Points, in no order, along strands that fork, close into loops and pass close to each other.
Two points are linked if the straight distance between their rows is under 102. Some points are linked to none.
z_485: [ 15   0  38   4   2  -9 -38 -14 -17 -20  -2  -3  45  18 -11  18  14   9
   9 -11  -9  -3  22   7  21  28 -13   2  11 -17  -2 -15 -26   1  -3  12
   2 -21  -6  18 -15   0  -7   3 -19  -4]
z_624: [  7 -13 -15 -15 -35 -21  -7  10 -12  -5  -7  17 -36 -27  18  13   2 -11
 -22 -23  26 -24  -5  -7 -30 -14  13  17   9 -11 -26  -4  11  18  15 -15
  17  17  44  12  24  17  13  -5  25 -16]
z_726: [-12  -6 -26  -4 -12  16  15  26  23   7  12  -4 -31 -43  21   5  19 -23
   3  27   0  14  -7  -7 -16 -20   9 -25   3  -2 -13  -5  14   3   2 -32
  12  25  38   7   8  14  13   6   9 -27]
z_785: [-25 -28 -13  26   3   5 -17  -9   2  14  12  22   4  11   2   1 -10   6
  -5 -34  -8   7  18 -30  -4   2   1 -12  29 -10  14 -21  30  -6  30  11
  21 -18  29  -1   7 -12   9 -11 -44 -12]
z_62: [-10 -27 -14 -11  -8   6  -3 -16  15  17  21   5 -14 -50   0 -35 -29  -6
   8  22 -18 -13  -2  -5  -2  -7  10  32   5  -4   6  -8   8   5  28   4
  42 -20  48  33  11  -5   0 -26  -8  29]
z_40: [ -7  18 -34   6   1  23 -23  36  34  15   7   8 -44  25   5   5 -33 -17
  -5   5   2  -2  -3 -25   8 -12 -20  -5 -15  -4   0 -20 -13 -12  13  30
  11 -16 -22 -10  18  -6  16  16  -2 -19]
z_779: [ 16  12  16 -16 -15   4  -2   3 -17  -9 -12   4  11   8 -10   4   1   6
  -8   5   2 -10  -8  13   6   7   2   5 -19   3 -23  34 -24   9 -27 -17
  -6   9 -21  -1  -3   4 -14   5  20   8]
z_712: [ -9   9  11  11   5   4  -7  -9   1  14  13  -4  28   1 -23 -22 -30  14
   6 -13 -32  19   1  -2  10 -13 -26  -2   5 -37  46  -6   1  -4  21  14
  -3 -36  -5  -3   2 -14 -16  -1 -21  -3]
z_162: [ -2  -3   8 -21 -15   9  -9   8  -6   0  21  -7   4 -60  -1 -12   4  -5
  11   6 -15   7  -7   4 -31 -14   3  16  -5  -7   3  26  -7  32  -1 -31
  24   5  35  30  20  -3 -11  -5  15  -4]
z_339: [  1  -2  -2  -3  -9  -6   2  22 -15   9   0  -4 -19   3  14  18 -12  -3
 -12 -38  38   7 -31   5   8 -42 -27  -7  10 -34  21 -13  16  -1  -4  11
 -35   8 -15 -16  -6   5  13  41   7 -27]
z_946: [-12 -20  -1  -9  27  14 -13 -51   3  -3  22 -18 -27 -15   9 -12  -4   3
   4 -10  -8 -17  12   4   6  -5  15  50   1  36 -28   9  21   2   8   9
  20  11  32  -3 -40 -15  13   7 -28  36]
z_532: [  9  34 -10  12  -3  -7  30   9  -8  16  -5  26  -8  14   5 -21 -37  -2
  -3 -27  13   4 -41  -1 -14  -1   0 -12 -10 -27  36  -2   7 -12  18  30
 -18 -23 -58  -4  39  -3 -13   8   1   9]
z_412: [-27   9   4   2  29  40 -42   1  15  18   2 -16  -9  -4 -26  -2 -13   7
   3  20 -36  22  22  -8  15   6 -18  29 -27  24 -12  -5 -32  -5   2  10
  30 -19 -11  -1  -4 -22 -12  14 -11  25]
z_366: [ 19   6 -26  -2 -31 -24  29  -3   1  21 -27  46 -33  12  11  -8 -20   3
 -27  -7  23 -29 -11 -10 -23  13   9  -4  13   5  -3 -30  13  -1  35  15
  19  -5  -3  -2  51  19   7 -38   4  19]
z_143: [-26  12 -28  29  18  17 -15  26   4  22  14  22  -1   6  13 -10 -24 -10
   7 -19 -27   7 -18 -32 -20  16  -8 -19 -17 -21  19  -9   5   2  28  24
  27 -24 -27   6  48  -9 -14 -10 -19   5]
z_601: [ -6  26   2   0  22  17 -26  -6   4  19 -17 -11  14  17 -28 -12 -30   4
  12  16 -34   5   5  15  16  22 -15  12 -22  23  -3   0 -39   2  -4  19
  15 -17 -39 -13  -2 -12 -22  16 -17  39]
z_715: [ 15 -29  10  -8   3 -32  16   6   2  -8   1 -24   6 -14  10  37  30  10
   7  23  -3  21  23  -6  -3 -17   0 -27   8 -16  11 -23  18   9  -1  -8
 -18  13  35   4 -25  15  19  -7   3 -34]
z_931: [-28   1 -12  -7  34  38 -17  19  24 -12  17 -19 -17 -27  17   8  22 -11
  14  29  -6  10  16 -11   0  11   0  23 -17  25 -53  21  -4   2 -21 -34
  32  30   6  -7 -10 -10 -11   5  16   6]
z_266: [ 30  16  24   6  -6 -21  30 -15  11 -38 -20  20  54  20 -15 -12  43   2
  -4   3   5 -14   2  22  13  22   4 -26   1   1  20   3  -9 -24 -15 -10
 -28   1 -32  11  -2  12 -17 -26  15  -3]
z_646: [  7  19  35  -4   4  -8  31 -32 -13   2  -5  -4  51  -3 -19 -23   8   9
   9   6 -32   6  -4  18 -10  20   5  -1  -8  -9  28  37  -9   9 -14 -27
 -13  -4 -20   4  15   3 -28 -22  17  17]
z_542: [ 13   4  -2  -2   6  -2   4  -6  -7 -11 -32   1  10  33 -13   3 -12   1
   4  11  16 -18 -14  20  34   3  -8   0 -22  23 -23  25 -18   0 -31  -4
 -18  26 -27 -25 -35   4   0  13  10  16]
z_992: [-12  16 -36   9  24  15   6  13  15  15  -9  10 -13  45   5 -17 -22 -23
  -3   4   8 -14 -13 -20  12  16  16  -3 -11  22 -28   6   0   0  -2  15
  -7  10 -53 -36 -23   7  10  -1 -22   7]
z_497: [ 11  -1   9  -3 -10   5 -10  15 -16 -16  -3   9  14   7  -2  12  34  -5
   4  10  -8 -16   9  -5 -15  25   8 -15  -7   8 -27  24 -11  21 -19 -27
  13  14  14   4  11   0  -9  -5   7 -11]
z_759: [ 24  14   4   7 -22 -22  -6   8   0  -5 -12  22  11  22  -4  10   6   2
  -9  -8  14 -23  20  -7   2  21 -10 -13  22 -12  15 -44  -6  -9  22  28
   8 -30  -2   8  23   1   7 -18 -13 -24]
z_911: [ 11  23  37  -4 -19  -9  15 -16 -21 -17  -4   0  35  -9 -19 -26   7  17
 -10 -30 -10  14 -16  32  -3   2  -2   7   1 -34  45  18  -6  -3  -7  -7
 -27 -19 -32  11  31   1 -31  -3  15   2]
z_882: [-30 -20 -38  10  -7  -4  29  -7   7  12  12  25   5 -18  16 -22  -9 -17
   2  -7  -5   0 -12  -9 -25  -4  23 -23  29  -1  15   8  40   4  18 -33
  21  15  39   2  16  -2  -2 -26 -25  -8]
z_246: [  1 -11   1 -18   5 -21 -10  10 -16  -6 -10 -20 -16 -11   8  31 -22   9
  -4 -20  10   9 -10  17   8 -30 -34   8  -6 -31  -4  -8 -10   5  -7  16
 -30  11  -6 -20 -30   7   6  38   1 -17]
z_92: [-12  17  -1  16  19   7 -18   7  -6  23   8  16  17  15  -9 -12 -28   8
  15 -20 -32   6  -7 -21  -2  15 -15 -12  -9 -23  30 -16  -3  -3  25  40
  19 -34 -27   5  23  -9 -17  -9 -28  10]
z_299: [-14   6   0 -12  -1  14   2   3   8   8  -1 -28 -16 -29  -8 -26 -42   6
   4  19 -15  28 -21  26   7 -37 -32  16 -12   3   7  22 -28  -2 -12 -13
  -7  -3  -9 -10 -14  -4  -8  36  15  14]
z_878: [ -9  -4  42  -2  10  -2   1 -26  -9   1   8 -24  51  -5 -13  -9   0   7
  19  12 -33  22   8  17   4   0 -17   9   3  -5  31  21 -13  14 -20 -36
  -6  -7   6  -1 -10 -10 -18  -8  12   9]
z_684: [-12  22 -35  18 -12  16   9  41   6   8  -5  19 -15  19  15  -4  11 -25
 -12   1   6  -7 -14 -23 -33  21  23 -30 -12   6 -30   7   0   7   6 -11
  13   0 -25  -7  39   9   2 -16  -3 -22]
z_676: [ 13 -15   8  14 -17 -25 -20  -8  -9   3  -2   7  14   6   0  11   4  11
  -7 -25   8  -3  28 -12   1   1  -5  -2  30 -30  21 -38  12   4  26  22
  13 -36  35  14   7  -9   8 -17 -21 -25]
z_368: [-26 -13   0 -13  52  27 -24  -4  10 -16  30 -31 -26 -30  12  25  20  -2
  19  23  -2  -1  16  -7   2  11  -4  44 -12  43 -52   8   2   4 -23 -21
  24  34  13 -10 -33 -14  -9   5  22  31]
z_152: [-37 -24 -35  16   3  12  16   5  23   3  19  11 -14 -29  20   3   9 -18
   3   3   1  16   4 -17  -3 -25  17 -24  18  -5  -1  -7  41  -3  15 -32
  19  27  54  -1  -7   3  20  -5 -19 -23]
z_811: [ 23 -27  26   0  17 -24  17 -38   3 -13  -9 -20  44  16  -5   5   9  13
  14  22  14   1  17  14  38  -4 -11  -1  11   2  20  -6   2 -14 -18  -5
 -28   8  16   3 -56   1  12 -16  -2   9]
z_373: [-27 -12 -30   2   9  21 -33 -18  17   4  18  12 -44 -29   6 -32 -30   4
  -1   1 -21 -17   9  -9  -8   7   1  51 -17  11  -4 -22  10 -15  21  13
  55 -16  42  24  28  -7   2 -14 -15  32]
z_945: [-25  -1  -3 -13   9  28 -11   8  16  -3  31 -16   3 -48   2 -15   9 -16
  14  25 -19  -2   9  -9 -19   4   8  19  -8  21 -24  32   0  16  -8 -42
  37  18  28  15  13 -11 -16  -7   8   5]
z_347: [  3 -16 -16  -8 -26  -3   8  -2  -1  19   7  18 -16 -31   6 -29 -34   0
  -4  -1  -4 -14 -15  -2 -16  -7   3  16   5 -18  13  -9  14   9  30   4
  28 -19  34  20  28   0  -6 -28  -2  19]
z_716: [-14  -3  32   3  -2  -1  -2 -18  -7   9  11 -25  31 -14 -15 -17 -20  11
  11  -7 -31  32  -4  12   5 -26 -21   9   9 -31  44  15  -4  11   2 -20
 -10 -18  13  -1 -12 -11 -12   4  -2  -8]
z_31: [ -4 -32  12 -26  31 -21 -27 -25   0 -15  20 -34 -30 -48  16  24  -6   5
  15  13  -3 -12  20 -13 -22  -9   7  47   4  -2 -29  -3 -10  25  -6   7
  15  16  41  22 -21   5   1  -6  11  12]
z_863: [ 16  11  14  15   2 -22  20 -12   4 -30 -15  24  57  30 -10  -3  36   1
   5 -12   5 -20   5   5  17  34   8 -40  13  -9  17  -7   1 -16  -8   6
 -18   1 -30   6  -3  11  -6 -23 -14 -14]
z_631: [ -1  14 -36  -3   7  20   7  17  29  20 -14   2 -32  36   9  -5  -2 -21
 -11  18  15 -18   5 -21  18  -9   4   1 -10  29 -37 -14  -4 -12  -2   4
   0  24 -22 -35 -22  15  28   0  -8  -5]
z_526: [ -2 -27  15 -21  19  -6  -7 -44  -5   4  24 -24  -4 -37   6  -7  -9   2
  19   3   1 -23   8  -2  -4  -8  12  44  11  21 -14  17  -4  24  -7  -6
  17   7  44  18 -31 -16   2 -15  -7  32]
z_11: [  4   1 -14   4 -45 -10   3  27 -22  -3  -2  20 -29 -22   9  13  12  -2
 -34 -42  34  -8 -18   9 -34 -21  26 -13   2 -14  -9   6  23  13   3 -17
   4  11  14  15  46   6  15   4  24 -20]
z_220: [  2  27  19   3  -2 -16   5 -16  -6 -32 -27  -4  30  24 -17 -16 -13   7
   4  -7   2  17 -16  51  29 -14 -24   2   3  -4  32   7 -36 -15 -11   7
 -38  -7 -47 -11 -15  10 -15  28  20   2]
z_265: [ 29   2  34  11 -12 -26  16  -1  -3 -52 -18   6  40  15 -14   1  53  12
  -8  -4  17   6 -14  40  13   3   4 -23 -12  -1  24  21  -5 -26 -34 -16
 -44  18  -9  20   0   9 -13  -8  42 -13]
z_346: [ -7   7 -14   1  -2  18  -8  37  30  15  10  -6 -26   5   5  23  -3  -9
 -12   9   6  19   5 -29   5 -30 -23 -23   5  -7  12 -21  -4 -18  11  15
  -1  -4 -10 -17  -1  -1  24  20   1 -43]
z_695: [ -9   5 -14  -5   1  16  10   0  17  17   1 -10 -11  -4  -1 -20 -36  -1
   7  15  -6   6 -10  -3  11 -23 -18   3  -5  -2   0  11  -9  -7  -2 -11
  -5  -4 -13 -20 -12  -2  -1  11  -6   7]
z_778: [ 39  19  -8 -19  -8 -22 -17  -9   1  -5 -28  -1 -21  21 -14  10 -16   3
 -12   6  19 -26  23  16  19   6 -14  16   2   7 -25 -37 -28   1  11  33
  -1  -7   9  -9 -12   9  23  17 -10   4]
z_623: [ 16   3  -7  -3 -47 -34  51   3  -6  12 -22  40  -7  -8   2  -6   4   0
 -25  -1  21 -21 -10   4 -17   1  24 -15  28  -1  18 -22  26   1  29  -2
   6  -9  12  12  43  17   5 -45   5   3]
z_317: [-11  -3   9  -7  24  30 -31 -12  17  15  11 -37 -18 -25 -26   4 -15   9
   7  32 -25  17  22  -1  11  -3 -14  39 -22  32 -18  -2 -34  -6  -3  -3
  38 -12  13   3 -22 -26  -3  13  -2  36]
z_535: [  8 -14 -29   0 -22 -17   8  -5  17  27 -13  32 -39  -1   7 -22 -35   0
 -12  12  13 -25  -4  -7   1  -3  -2  12  21   2  12 -43  16  -7  45  19
  24 -13  29   1  26  14  17 -31  -3  24]
z_208: [  8 -32  28 -18  18 -29   2   2 -19 -26   3 -17   7 -16   5  38  13  10
  19  20   5   3 -14   5 -12  -1 -11   9 -22   4 -10  34  -2  23 -36 -17
 -30  40  15   5 -27   2 -10  -1  41   0]
z_213: [ -9 -11  22 -10  25   2 -14 -35   5  15   3 -40  10 -16 -21  10 -17   4
  20  38 -21  15  17  19  13 -13 -15  32 -16  45  -6   6 -39   2 -21 -28
  14  -2   8  -9 -35 -26 -11  14  15  51]
z_197: [ 30  26   9   7 -37 -17  16  19  -5  -7  -8  21  14   5  -8   4  23  -1
 -15 -15  18 -13  -2  11 -14   7   1 -23  19 -20  33 -33   0  -5  16  15
  -7 -32 -14  17  43  -2  -8  -4  -1 -32]
z_973: [  0   2 -26  14  12   1  11 -16  15  35  -1  28 -13  40  12 -14 -21   6
  -4  -4  -3  -5  11 -31   4  14   7 -10   9  18   9 -34  12 -22  33  43
   7 -14 -22 -19   4  -5  15 -13 -33   8]
z_803: [ -4  -4 -10  10 -14   3  38   8 -11   3   5  12  10  10   4 -17   4  -5
  -6 -21  11  -9 -30   3  -5 -11  20 -32   1 -17  15  37  27   1 -15 -28
 -28  14 -10 -12   4   7   0  -4   6 -13]
z_848: [  1  34  29   8 -22  -6  12  -1 -15 -26  -8  17  24   9 -15 -14  32  15
 -16 -42   2  17 -23  24  -9  11  30 -20  -6 -28  34  28  -1 -20 -21   7
 -34 -15 -58  12  37   8 -29   2  25   2]
z_68: [-14  -6   8   4  23  25 -45  12  -4 -14  -6  -7  -5  37   7  22  -3  -8
   9 -14   1  -7   7  -7  34  20  -9   4   2  10 -41   4  -4  11 -10  17
  -5  18 -17 -21 -45   7  -2  28 -15   8]
z_954: [-48 -12 -35  17  14  25 -12   1  29  -5  21  13 -31 -24  25 -13   1 -16
  -4  -4   3   7  17 -31  -5   2  14  21  13   6 -28  -9  29 -22  13 -17
  35  17  35   2  13  -5  15  -8 -14 -12]
z_136: [ -3   2  -6   2 -12   3   7  29  15  23  14 -16 -28  -8  10  18 -14  -3
  -8  -4  23  20 -13  -7   7 -50 -33 -15  11 -24  33 -29  12 -13  17  19
 -22 -11  -3 -12  -1   1  27  32   9 -35]
z_801: [  4   2  30   4  -9   2  -8  16 -11 -17  -4 -14  29   8   1  17  32   4
  11  11 -11  39   3  15  -5  -4 -23 -29   9  -6  25   4 -16   1 -27 -16
 -24  -5  -6  -1   0   4  -8  21  23 -36]
z_37: [-27   9 -33  34   7  10  -7  24   5  19   7  27  -8  13  21  -6  -5 -23
   4 -13 -14   5  -9 -31 -33  25  14 -34   3  -7  -8 -10  10   8  24   1
  26  -7 -11   1  47  -6  -9 -14 -25 -15]
z_950: [  1  11   2  15 -15  -9  23  24 -13 -14  -8  19   2  33   0   5  17   8
 -18 -39  26 -12 -42   5  14  -6  32 -28 -20  -9  -2  42  20 -10 -30  -9
 -36  22 -32 -11   3  11   8   1  17 -16]
z_978: [ -4 -25  -7 -22  22 -21  -4   4  -1  -7  -6 -25 -30 -15   6  21 -20   9
   0   4   7  -5  -4   6  12 -22 -23  12 -10  -8 -29  -1  -7   7 -12   6
 -17  34   5 -22 -48  10   4  22   7   0]
z_465: [-22 -21  23  -5  50   8 -39   5 -11  -6  13 -21  15   2   5  39  14  -2
  32  13 -10   5   6   3  13  17 -18  26 -20  40 -36  20 -16  17 -34 -14
   4  33   2 -13 -38 -15 -21  10  27  32]
z_6: [ 31  36  13   4 -44 -25  24  26 -10 -11 -13  17  -6   2 -11   6  34  -1
 -31 -21  51 -14  -7  17  -4 -19   2 -12  19 -12  42 -41  11 -22  14  25
 -30 -20 -24  18  41  -1  11  -2  11 -21]
z_929: [  7  36  -9  14 -23 -14  45  25   0  -1 -14  28  -1  37   7   8  21 -12
 -23 -19  25 -15 -27 -10  -6   2  39 -37 -13   1   3   6   9 -13  -6   9
 -26   1 -60 -10  25  16  16 -14   8 -21]
z_517: [ 34  28 -13 -10 -11 -16  -4  11   1  -6 -26  14 -18  23 -24  -1 -39  -5
 -11   0  14 -22   4  26  23  -3 -16   7  -5  -5   3 -21 -31  -2  15  43
  -6 -11 -28 -16  10   3   7  25 -11  -1]
z_302: [-14   4   5   5  21  24   0  -9  -3  20  11  -2  32  18  -4 -15  16  -4
  19  15 -30  -2  11 -18  -5  36  13  -7  -5  20 -10  15   3   6  -5  -9
  12  -4 -19  -9   2  -7 -13 -12 -26  21]
z_728: [-10  12 -45   1  10  33 -28  23  30   4   3   7 -50   2  -4 -15 -41  -9
  -2  13 -11  -3   4  -9   7 -10 -19  15 -32  -7  -2 -21 -17 -16  14  27
  33 -16  -4  -3  25  -7   6  14  -6   9]
z_281: [  4 -33  11 -16  13 -22 -29  -3 -12 -19   6 -20  -7 -32  17  35  23  -1
  13   0   1  -3  28 -18 -31   3   7  16   7 -14 -26  -1  -1  37   2  -4
  10  18  52  22  -8   7   3  -7   6 -19]
z_41: [-37 -10 -14   5  24  34 -23 -17  23 -10  26  -9 -46 -42   5 -11   0   5
  -2   9  -9   8  29 -23  -3   2   0  49  -8   7 -29 -17  16 -28  17   3
  48   1  43  17  -3  -9  11   5  -5   8]
z_191: [  6  32   9  -3  21  16   6 -15  -4  33  -8  -5  31   7 -11 -19   0   4
  19  30 -34   3   9 -10  -8  39  -1  -2 -22  22  -4  10 -25   1  -2   5
  17 -18 -36  -6   9  -6 -22 -13 -11  37]
z_487: [ 24 -26  30 -15  17 -44   3  -9 -23 -25 -14 -15  19   4   3  44   8  17
  10  25  14  -4  -5  21   8   6 -18  13 -27  14 -17  10 -25   5 -34  -4
 -33  30   6   5 -37   6  -8   4  51   6]
z_86: [  5 -17  40 -14   9 -17  -4   2 -29 -29   9 -12  21 -23  -9  21  20   3
  18  -2  -3   5 -13  13 -22  -7   5   9 -20   2   2  51  -4  35 -37 -31
 -13  33  28  15  -2  -3 -14  -1  40  -6]
z_721: [-25  24   5  32 -11  23 -12  38  -6  -1   5   2  21  30   6  12   8 -24
   8 -26 -10  11 -24  -9  -2  15   5 -43   9 -22  20  11   2  11  -8   8
 -14 -10 -43  -4  17   2 -15  22  -7 -30]
z_413: [ 11 -12 -12 -21 -25 -15  -6  -9  -8   2  -3  17 -34 -20   8  -9 -27  -6
 -16 -19  15 -32  -9   0 -14  -7  11  33   5 -10 -25   7   3  19  16  -7
  23   7  34  12  12   6   4 -13   7  11]
z_327: [ -6  -8 -28  -8  13   6  -5  25   8  -1  -2  -7 -37   6  23  12   1 -11
 -10  -3  22 -19  -8 -18  15 -12 -13   5  -9   7 -45   4  13  -6 -10 -10
  -7  44   2 -28 -27  13  21  10   4 -12]
z_791: [ 24  34   7  -5 -29  -4  28  14 -10   2 -11  23  14  -1  -7 -11  20   6
  -6   8  -2  -3   0   2 -25  22  14 -31  -5  -4   8   2  -8  -1   1   0
  -5 -22 -25  10  39   4 -17 -13   9 -11]
z_783: [ -9   2 -27   9  13  23  13 -33  25  34   5  12 -20  25   8 -24 -11   5
  -2  20 -11  -4  16 -29  -1  12  16   1  -2  38 -10 -17  18 -28  25  30
  10 -13 -10 -18 -11  -3  13  -7 -38  26]
z_525: [ 34  -3  15 -11 -27 -39  37  -8 -11  -9 -13  -3   6  -8   0  -3   1  -2
 -15  -5  32 -13  -4  25  21 -28   1   7  27 -21  29 -15  15  -1  12   0
 -28  -8  14  13 -22  15  12 -21   2  -8]
z_112: [ -4  12 -28   4 -41  20   1  36 -16   8   7  11 -28 -17   7  -5   6   0
 -22 -28  26   9 -31   3 -33 -13  22 -18  -7 -17   1  22  13   2  -9 -17
  -7   2 -14  15  54  -1   7  19  22 -15]
z_767: [-35   5 -21   9  23  37   4   7  27  21  17 -10   8  -2   5 -26  -8 -10
  11  18 -23  20   1 -25  -1   2   7  -9 -10   6  -8  25   8  -8  -5 -26
  10   3 -14 -18  -5 -12  -8  -8 -19   3]
z_259: [  0  10  -5  11 -17   2  57   5   2   2  -2  -2  19  15   0 -24  22  -5
   2   1   2  13 -23  10  -6  -8  14 -45  16 -12  41  27  29  -6 -13 -22
 -37  11  -9 -11   8  11   3  -5   9 -20]
z_464: [ 25  -4  19 -17  11 -18  -8 -34 -10  -7 -22 -32  20  -4 -28   3 -27   7
  10  30  -3  -1  20  39  20   6  -9  32  -6  27  -6  -4 -48  11 -13  -1
   3 -10   4   0 -21 -16  -7  15  -1  42]
z_238: [  5 -34  15  -2  32  -6   3 -52  -7   0   6 -24  23  16  -9   0  -6  13
  19   8   1  -8   9  13  35   2   1  19   0  26  -5  14   3  -4 -20  -5
 -11  18  13 -18 -58 -18   6   6 -12  37]
z_50: [ 23  10  12  -9 -43 -15  45   1 -15  -1  -3   2  -3 -18 -11 -23  -2   6
 -14 -11  30  10 -22  28   3 -32  12   5  22 -26  42   4  22  -6   5  -2
 -40 -14  -1  13   8  10   2  -1  18   3]
z_907: [  9  -8  -8  -2   7   6 -35 -13   7   5  -5  -3 -25  15  -6   3 -11   7
  -7   1   0  -7  26 -15  16   3 -10  19   5   4 -22 -28  -9  -9  18  29
  16 -15  15  -9 -17  -3  16  14 -19   0]
z_868: [  5 -42   0 -13  14 -39  -2   4  -2  -4   0 -27 -11 -19  17  51  31  10
  -4  12  -7   6  33 -18 -15 -14   5  -8  11 -21 -10 -33  17  15  11  10
  -9  13  43  13 -25  18  21 -10  -2 -27]
z_264: [ 11  38  -9   7 -21  -9  47  17  -6  10 -13  28   1   8   8 -12  11  -8
 -12   1  10   0 -16 -14 -31  18  36 -37 -17  -1  -7  15   1  -5   1   1
  -5 -12 -42  -6  41  12  -5 -23   8  -3]
z_442: [-24 -20 -14  16  21  44  11 -27  31  20  12   5 -24  20 -10 -15   7   8
 -14  14 -10  14  28 -39   4  -5  12   7   2  37 -11 -11  30 -34  27  13
   7  -8  13  -6 -23  -6  23   0 -35   5]
z_462: [-16 -21 -19  32   4  -7  -1 -18   5  26  -1  37  -9  26  14  -5 -15   6
  -6 -27  -5  -1   3 -35 -13  17   1 -22  30   4  23 -36  32 -17  42  35
  22 -19   6  -5  29 -10  12 -26 -37   2]
z_433: [  4 -14   4  -4   0  -4 -20   2 -17 -14   4   1  15   1   8  15  36  -3
   5  -5  -7 -10  25  -7 -14  25  13 -13  12   6 -22   7   6  26  -4 -13
  22  11  44   8   3  -5   0  -6 -10 -18]
z_376: [ 38  -3  20 -12  -8 -39  18 -18  -7 -26 -17  -7  27   0  -4   6   1  10
  -7  -2  27 -12  10  26  25 -10 -12  15  14 -20  15 -16  -4  -4   0   6
 -28  -7   5  14 -37   5   5 -12  -3 -10]
z_564: [  5 -11 -13  -7  19   4   6 -28  -8   3  -8  -6   5  23  -9 -16 -16   0
   6   4   4 -27  -7  12  25  10   7  14 -11  28 -25  31   1   3 -19  -5
  -7  23 -13 -28 -41 -12  -2   3 -18  38]
z_403: [-20  13  14  16  -9  26 -20  36 -11  -9   6  -9  24  14  -2  10  21  -6
  13 -12 -21  33 -15   6  -7   3  -4 -36   9 -15  18  23  -5  16 -20 -16
 -16  -6 -23  -4  16   1 -13  26   2 -35]
z_364: [ 13 -10   7 -16 -39  -3  27   5 -18   6  10 -14  -9 -44  -3 -23   1   9
  -8 -13  25  28 -29  24 -13 -37  13   7  23 -32  31  19  20   7  -2 -14
 -34   2  19  19   6  12   6   9  32   2]
z_843: [-14  -8  21  -1  33  27 -47  -1 -13  -6   2 -17  16  25   1  30  10  -1
  19   6 -11   5  12  12  27  28  -6  24 -12  44 -40  12 -18  14 -26  -1
  10  16 -14 -12 -39  -9 -20  21   1  41]
z_56: [ 22 -17  33  -3  13  -2 -34 -30 -14 -11   0 -17  35  21   2  29  27  14
   6  12  -9   0  39   3  20  27  -8   9   4  18 -19 -17 -18  -6 -10  15
   5 -16   7  16 -32  -4  11  -3 -12   8]
z_221: [-13  12 -37   6 -24  27   9  44  16   6  11   1 -28 -15  22  -5  10 -26
 -11  12   9   9 -17 -12 -27 -12   9 -28  -9   2 -11   4   5  -1   0 -27
   4   8  -1   3  36   1   8  10   7 -32]
z_432: [ -2 -13   8  -2  23  22 -41 -41  -4  -3   5 -16 -26  15  -2   9   4  13
  -2 -10 -18  -5  27   5  13   9   4  36  -3  32 -36 -10   9  -7  15  26
  13 -17  19  -2 -32 -14  13  23 -32  23]
z_655: [  8  14  17  13  -5  -3 -18  -5  -4 -13  -3  20  40  38  -7  11  15   3
   4 -13  -5 -10  16  -9  18  33   1 -26  23  -8   8 -24  -7  -8   4  27
  -2 -21 -23   3  -5   4  -1  -5 -24 -20]
z_734: [ 18 -11  20   3   5 -25  19   9   1 -17  -5 -16  29   6   2  30  44   9
  15  31  -3  25  10  11   7   0 -15 -43   3   0  20 -10   7  -2 -25 -18
 -31  20  24   2 -25  11   9   0  17 -35]
z_436: [ 20  33   8   3  -4 -13  13  -4  -4 -19 -27  19  17  25 -19  -4 -22  -2
 -10 -11   9 -12 -13  34  23   8  -4  -4  -2 -10  15   0 -29 -10  -4  28
 -19 -11 -59 -10  -1   8 -16  22  -1   1]
z_870: [ 14  -8  24 -23 -25   1   0  12 -20  -6  10 -18   0 -45  -2  -1  11   7
   3  -2   1  23 -13  15 -30 -18   3  11  -2 -13   7  28  -6  26 -17 -22
  -7   3  23  22  14   5  -9   8  31 -11]

How many points has the smallest loop of links through each point below? Write none if it is on no loop.
z_152 -> 12
z_433 -> none
z_695 -> none
z_535 -> none

A fork is a point with three links, a tip a point with one. Leave the first point through the second and follow the links. Name the first fork or tip that comes.
z_327; z_978 -> z_728
z_281; z_433 -> z_870
z_464; z_213 -> z_299
z_646; z_878 -> z_684
z_442; z_783 -> z_759
z_162; z_945 -> z_68
z_346; z_136 -> z_992
z_712; z_716 -> z_848

Name the points in between on the shortest way along the links from the first point to the second, in order.
z_779; z_50 -> z_542, z_564, z_238, z_811, z_376, z_525
z_542; z_734 -> z_779, z_497, z_433, z_281, z_868, z_715
z_152; z_442 -> z_726, z_221, z_684, z_264, z_791, z_197, z_759, z_676, z_785, z_462, z_973, z_783
z_436; z_31 -> z_517, z_778, z_907, z_432, z_946, z_526
z_931; z_376 -> z_945, z_162, z_870, z_364, z_50, z_525
z_950; z_347 -> z_929, z_264, z_684, z_221, z_112, z_11, z_624, z_413
